Each row is a point on a landscape with many peaks, with its height.
A climber steps from a point to the highest of its 2 nearest points, and stops where none of them is higher. Distance is the straight distance between rows; heights are no part of it.
z_833: [114 128 108 141 156  72 117  98 105 130 154 119 142 123  68  73 157 130
 105 143 171 146 187]  height 610
z_991: [206 142 134 133 110 138 153 112 152  94 178 142  92 147 107 113 104 151
  67 129 160 129 113]  height 582
z_987: [157 143 120 100 126 157 123 100 144 133 161 122 141 166 113 126 163 144
 118 129 169 121 153]  height 316
z_186: [156 151  95 108 113 141 146 111 164  99 165 227 162 139 171 177 144 136
 100 113 153 138 191]  height 306
z_679: [ 60 116 103 162 118 125 105 123  98 120 137 100 133 174 127 118 134 127
 178 193 103 117 127]  height 475
z_504: [128 143 150 150 139 125 128 154 142 137  44 144 108 116  57  91  67 186
 143 126 111 112 116]  height 287
z_643: [ 73 112  90 184  97  79 130 114  80  65 183 179 126 143 128 130  90 107
 106 168 123 164 155]  height 331
z_394: [119 108 158 177 161  90 158 159  68 144  83 107  76 121 113 155 177 134
 176 165 165 126 154]  height 225
z_589: [133 127 182 104 159 143 134 188  88  91  77 112 124 135 107 157 132  89
 168  91 124 115 131]  height 494
z_94: [120  96 138 136 147  62 142 117 129 134 114 128 133  50 156 113 122  80
  95  88 112 152 148]  height 234
z_509: [158 112 114 120 132 116 152 125 189 123 121 182 140  80 179 155 139 106
  95  78 109 141 161]  height 251
z_108: [115 120 166 122 140 147 133 182  92 127  77 103 132 121 146 178 162  89
 186 102 119 124 111]  height 533
z_585: [168 167  84 137  91 142 143  87 176 111 200 183 126 174 144 145 108 176
  78 152 165 135 140]  height 643
z_363: [115 117 112 141 126  91 119  87  96 141 177  94 117 131 100  82 141 129
 111 165 161 134 147]  height 645
z_453: [119 123 124 125 152 107 121 141 148 121 102 161 182 118 152 125 150 100
 133  89  90 137 178]  height 502
z_225: [152 151 172 150 141 159 122 174 130 136  80 125 142 177 118 157 140 170
 193 129 152  89 151]  height 673
z_856: [192 111 158 111 134 199 155 139 177 119 116 143 109  86 158 185 153 132
 121  77 151 118  91]  height 487
z_757: [147 124 160  73 141 178 127 168 147  94  94 128 129  98 139 148 100 107
 120  81  71 127  65]  height 330
z_764: [ 76  84 122 119 126 122 104 128  54  80 173  84 108 118 146 156 155  45
 153 142 126 153 118]  height 281
z_674: [152 140 103  98 135 174 114 122 143 144 155 122 167 166 127 164 197 126
 143 105 177 113 171]  height 292
z_97: [146 135 145 181 117 153 143 125 155  97 123 161 120 184 119 135 106 188
 137 167 143 118 150]  height 512
z_314: [171 135 180 168 137 159 142 153 144 104  96 156 106 174 110 144 109 195
 158 138 169 103 149]  height 563
z_860: [173 153 151 127 121 180 116 140 188 124 127 132 109 159 125 133  83 211
 132 146 124  88  90]  height 130
z_28: [125 139 143 139 132 143 124 148 112 156  84 107 131 159 127 134 147 146
 175 145 125  99 126]  height 575
z_39: [105 141 148  69 144 141 110 160  71 171  91  71 139 103 122 138 159  93
 156  93 131 139  99]  height 388
z_746: [ 83 115 102 110 109 111  88  86  85 130 198  67 130 122 118  94 133  96
 120 166 135 144 115]  height 681
z_908: [ 99 107  80 174  82  56 150 120 112  89 182 183 138 110 137 118  54 110
  70 134 131 160 151]  height 349
z_489: [140 138  91 108 112 116 116  84 155 148 187 115 140 129 125  90 119 135
  82 134 135 123 125]  height 275
z_943: [102 127  98 130 111  79 109 110 141 105 191 123 151 121  95  77  67 122
  63 126 103 144 126]  height 242
z_446: [124 133 102  81 149 139 103 118 128 113 170 149 176 148 124 141 178  99
 121 102 150 140 191]  height 270
z_682: [144 141 121 118 111 181 129 115 114  62 188 155 145 212 119 177 144 128
 139 132 184 139 173]  height 348
z_355: [ 69 115 102 169 129  65 113 110 118 156 117 108 138 105  96  78 127 144
 126 174 112 134 138]  height 364
z_956: [102 149 154  92 155 112 121 148  62 184  83  82  94  96 102 102 117 110
 139 121 134 143 100]  height 351
z_893: [139 144 105 136 138  93 126 115 185 168 109 143 162 124 103  75 124 178
  92 124 113 113 155]  height 231
z_966: [118 110 175 140 180  94 136 175 101  75  74 142 129 109  83 115 118 102
 129  96 110 137 151]  height 166
z_768: [ 88 121 126 119 168  84 104 144 103 123 119 131 177 131 120 113 164  89
 146 115 112 146 181]  height 534
z_195: [194 128 138 124 114 168 153 108 154  86 169 160 102 151 135 157 138 126
  97 118 171 133 139]  height 552
z_235: [136 158  81 132 114 104 131 108 212 148 144 179 167 138 143 109 102 177
  89 133 101 125 158]  height 237
z_947: [ 94 114  66 104  79 151  96  69 114 137 224  89 127 136 138 119 138 102
 114 161 140 135  99]  height 660
z_775: [172 155 122 117 110 158 124 113 207 163 131 128 120 131 136 116 113 193
 112 140 117  93  89]  height 164
z_654: [109 129 160 157 156  89 139 178  60 186  59 102 110 124 114 156 179 128
 189 146 140 130 131]  height 189
z_664: [164 120 138 117 143  98 137 118 137  95 147 134 124  96 113  99 108 105
  70  95 128 139 139]  height 202
z_953: [119 124 163 108 150  98 135 120  63 146 114  79  66  67 106  93 102  97
 114 119 147 141  96]  height 320
z_408: [139 152 137  98 102 173 131 120 136 222  88  99  94  90 155 137 122 158
 138 127 123 128  52]  height 565
z_779: [116 105 165 154 118 154 146 148 107 125  86 112  82 126 159 165 131 124
 184 152 129 116  90]  height 649
z_261: [189 118 161 146 129 121 164 143 164  93 113 152  92 104 118 120  75 145
  91 110 118 122 106]  height 415
z_816: [147 101 125 130 133  55 135  97 132 123 170 130 118  57 143 108 111  79
  60  92 142 158 152]  height 218
z_592: [103 116 167 140 129 133 140 164  85 154  65 105 100  93 179 168 153  98
 187 133 113 143  86]  height 584
z_717: [150 162 149 125 147 118 138 128 124 224  63 116 108 108 115  99 142 165
 146 121 151 113 117]  height 307
z_817: [132  97 145 104 115 189 135 135  97 101 140  98  91  93 149 172 147  72
 136 107 138 132  62]  height 294
z_527: [126 142 150  91 149 158 113 171 140 128  70 132 166 114 137 132 118 114
 145  84  66 122 101]  height 358
z_751: [ 89 139 100 135 130 132 108 129 166 126 123 140 172 163 116  98 109 154
 137 147  75 118 142]  height 578
z_63: [143 101 157 141 142  88 162 119 120 148  91 119 103  63 156 117 148 100
 112 109 135 141 127]  height 256
z_317: [138 116 165  72 140 181 133 164 108 115  91 105 104  82 138 161 118  84
 139  83 114 141  70]  height 311
z_216: [159 118 171 121 172  99 140 149 110  75 101 140 118  89  82  96  94 104
  87  83 120 140 138]  height 186
z_866: [ 60 127  97 156 124  99 104 110  72  59 185 147 144 174  94 111 104 106
 122 171 120 155 162]  height 315
z_411: [136 139 139 137 124 190 105 158 169  61 132 163 158 200 141 160  95 163
 151 129 101 115 131]  height 686
z_923: [159 158 171 120 133 187 119 147 129 139 104 117  98 178  95 134  81 193
 171 140 147  83  97]  height 94
z_332: [191 126 166 115 131 154 154 140 172 125  94 148  98  86 151 151 114 136
 108  90 125 123  91]  height 455
z_146: [ 96 150 154 114 154 139 110 174  61 121  99  79 110 165  73 137 122 132
 182 135 133  97 119]  height 36
z_685: [141 117 123 120 109 194 123 137 177  89 142 162 144 151 168 184 125 133
 146 118 113 128 123]  height 745
z_62: [160 161 108 108 120 155 138 113 138  66 189 205 150 179 132 172 129 131
  94 122 160 145 178]  height 326
z_45: [162 134 106 148 125 114 151 118 194 128 128 205 152 120 170 151 128 146
 102 108 128 137 186]  height 278
z_21: [117 169 159 107 137 172 112 168  85 145  88  83  86 180  83 146  87 159
 190 132 136  87  94]  height 63
z_465: [138 149 122 106 141  89 118 116 148 187  96 112 150  85 107  68 122 150
  98 107 107 120 123]  height 272
z_382: [ 93 109  88 160 108  70 132  93 141 151 147 142 133 113 138  98 119 133
  98 145 124 136 151]  height 410
z_202: [117 123  83 167  94  82 159 106 155 123 158 187 133 128 147 121  90 150
  75 141 127 147 165]  height 377
z_25: [150 135 143 110 169 107 126 145 145 162  78 146 186 126 124 117 177 110
 139  79 120 131 174]  height 467
z_750: [ 60 135  84 142 118 132  85 127 126 143 133 105 182 179 130 100 134 139
 169 174  75 116 121]  height 522
z_334: [102 100  60 111  74 167 109  83 143 124 213 102 121 108 165 143 123 104
 101 139 118 130  66]  height 646
z_611: [107 156 100 129 114 172 101 132 170  97 144 163 184 208 128 132 101 159
 145 153  85 120 144]  height 631
z_361: [140 135 101 109  92 145 134 112 176 202 117 102 119  71 173 132 121 149
 108 127 102 117  57]  height 510
z_315: [122 126 159 122 152 147 122 174 147  76  84 150 168 155 118 130  99 125
 150 104  65 122 139]  height 397
z_239: [117 133 176 127 162 142 133 201 107  95  48 136 131 141 108 141 101 124
 182 104  87 109 116]  height 447
z_263: [121 122 144 162 111 147 138 122  89  93 158 102  86 185 109 136 126 141
 158 180 163 113 119]  height 395
z_68: [164 158 136 101 139 144 130 115 146 192 100 110 134 132 120 113 159 163
 138 120 161 104 130]  height 367
z_41: [189 112 143 119 131 183 148 126 160 116 134 144 124 130 147 184 173 127
 133  96 169 121 133]  height 517
z_758: [ 80 102 110 172 106 121 125 112  80 123 159  90  90 164 131 130 153 123
 164 212 142 122 114]  height 434
z_423: [131 140 160 119 126 144 140 140 116 179  68 110  83  90 148 134 109 135
 148 123 120 129  80]  height 633
z_678: [ 85 133 114 101 134 129  82 160  97 166 114  98 200 148 126 136 194  96
 177 114  99 129 130]  height 450
z_241: [136 100 166 167 147  93 167 137  65 112 110 107  55 105 108 130 149 119
 142 162 175 134 131]  height 265
z_968: [148 121 147 160 128 124 152 132 161 135  86 138 108 112 110 104  91 175
 118 142 117 108 114]  height 360
z_502: [141 140  87 123 101 116 134 107 218 178 141 135 148 112 158 112 112 176
  94 130 100 111 109]  height 201
z_857: [154 146 107 158 110 146 146  94 181 132 157 162 134 172 149 139 130 183
 121 156 153 119 161]  height 587
z_677: [122 122 160 174 110 144 155 128 107 165  79 109  52 109 156 141 106 158
 175 162 137 112  78]  height 740
z_8: [ 65 106 102 130 118 119 101 119  89  69 179 128 142 149 136 125 104  81
 129 151  89 151 136]  height 302
z_312: [134 132 111  84 139 128 117 118 130  76 174 172 158 122 131 138 133  74
  96  86 123 153 172]  height 257
z_74: [132 125  92 102 109  80 119  97 170 145 191 116 143  95 124  90  76 122
  55 117 107 131 107]  height 258
z_401: [143 145  97 120 117 131 122  86 125 107 192 128 136 175  98 102 121 140
  79 148 152 135 146]  height 293
z_144: [131 144 157 163 159  94 143 164  97 201  36 131 115 115 103 124 164 153
 172 129 141 124 136]  height 236
z_351: [190 173 103 124 110 153 135 111 170  78 207 161 120 183 109 127  90 163
  66 145 150 137 110]  height 611
z_172: [114 101 146 150 132  80 136 112  61 124 141  82  65  86 101  97 128  99
 117 156 153 140 106]  height 295
z_832: [143 139 109 108 140 121 116 111 160 189 116 128 177 133 136 113 191 132
 131 112 137 124 157]  height 421
z_284: [147 114  96 113  99 134 141  88 169 187 147 107 122  82 174 131 159 127
  99 115 135 133  95]  height 471
z_365: [ 58  90 105 120 118 130  95 126 102  91 161 114 147 108 160 151 136  58
 148 131  87 151 117]  height 291
z_709: [ 84 117 121  97 136 131  94 132  93 147 131  77 159 108 137 117 162  87
 152 120 112 139 103]  height 418
z_494: [136 119 129 125 111 168 130 117 101  66 175 118 113 199 115 152 138 113
 141 151 163 122 133]  height 368
z_73: [ 87 134 110 138 125  85 110 110 123 189 110  88 140  87 129  68 125 139
 126 144  94 126 114]  height 317
z_698: [117 110  83 137 101 104 139  71 151 176 151 129 125 101 174 117 152 120
 106 140 138 131 135]  height 441
z_676: [115  91 136 108 119 161 127 130  76  85 168  88 105 131 128 155 155  71
 141 128 146 135 105]  height 284
z_57: [126 110 111 119 128  90 138 117 139  99 145 185 142  89 172 143 125  81
  90  92 115 153 178]  height 244
z_130: [108 115 137 146 173  65 126 134  93 124 123 116 134 114  94  97 165 108
 132 134 151 143 187]  height 572
z_546: [103 148 127 120 124 158  89 162 120 170  85 105 180 166 132 136 163 132
 192 124  94 109 102]  height 498
z_781: [132 111 150 174 124  88 170 120 134 161  75 131  89  71 139 107 118 143
 123 136 127 125 118]  height 296

For each start below, name the point where the climber stops.
z_509 -> z_685
z_654 -> z_746
z_394 -> z_225
z_817 -> z_677
z_764 -> z_677
z_332 -> z_585
z_758 -> z_685
z_893 -> z_677

Call two points neighbours if one is among the 2 nearest of the other. Go from one point of each pair to the other, from neighbour to neighbour, staying as high as possible. Name the lowest point that can't be avoided.
z_685 and z_225 -> z_97
z_685 and z_585 -> z_41
z_677 and z_235 -> z_893
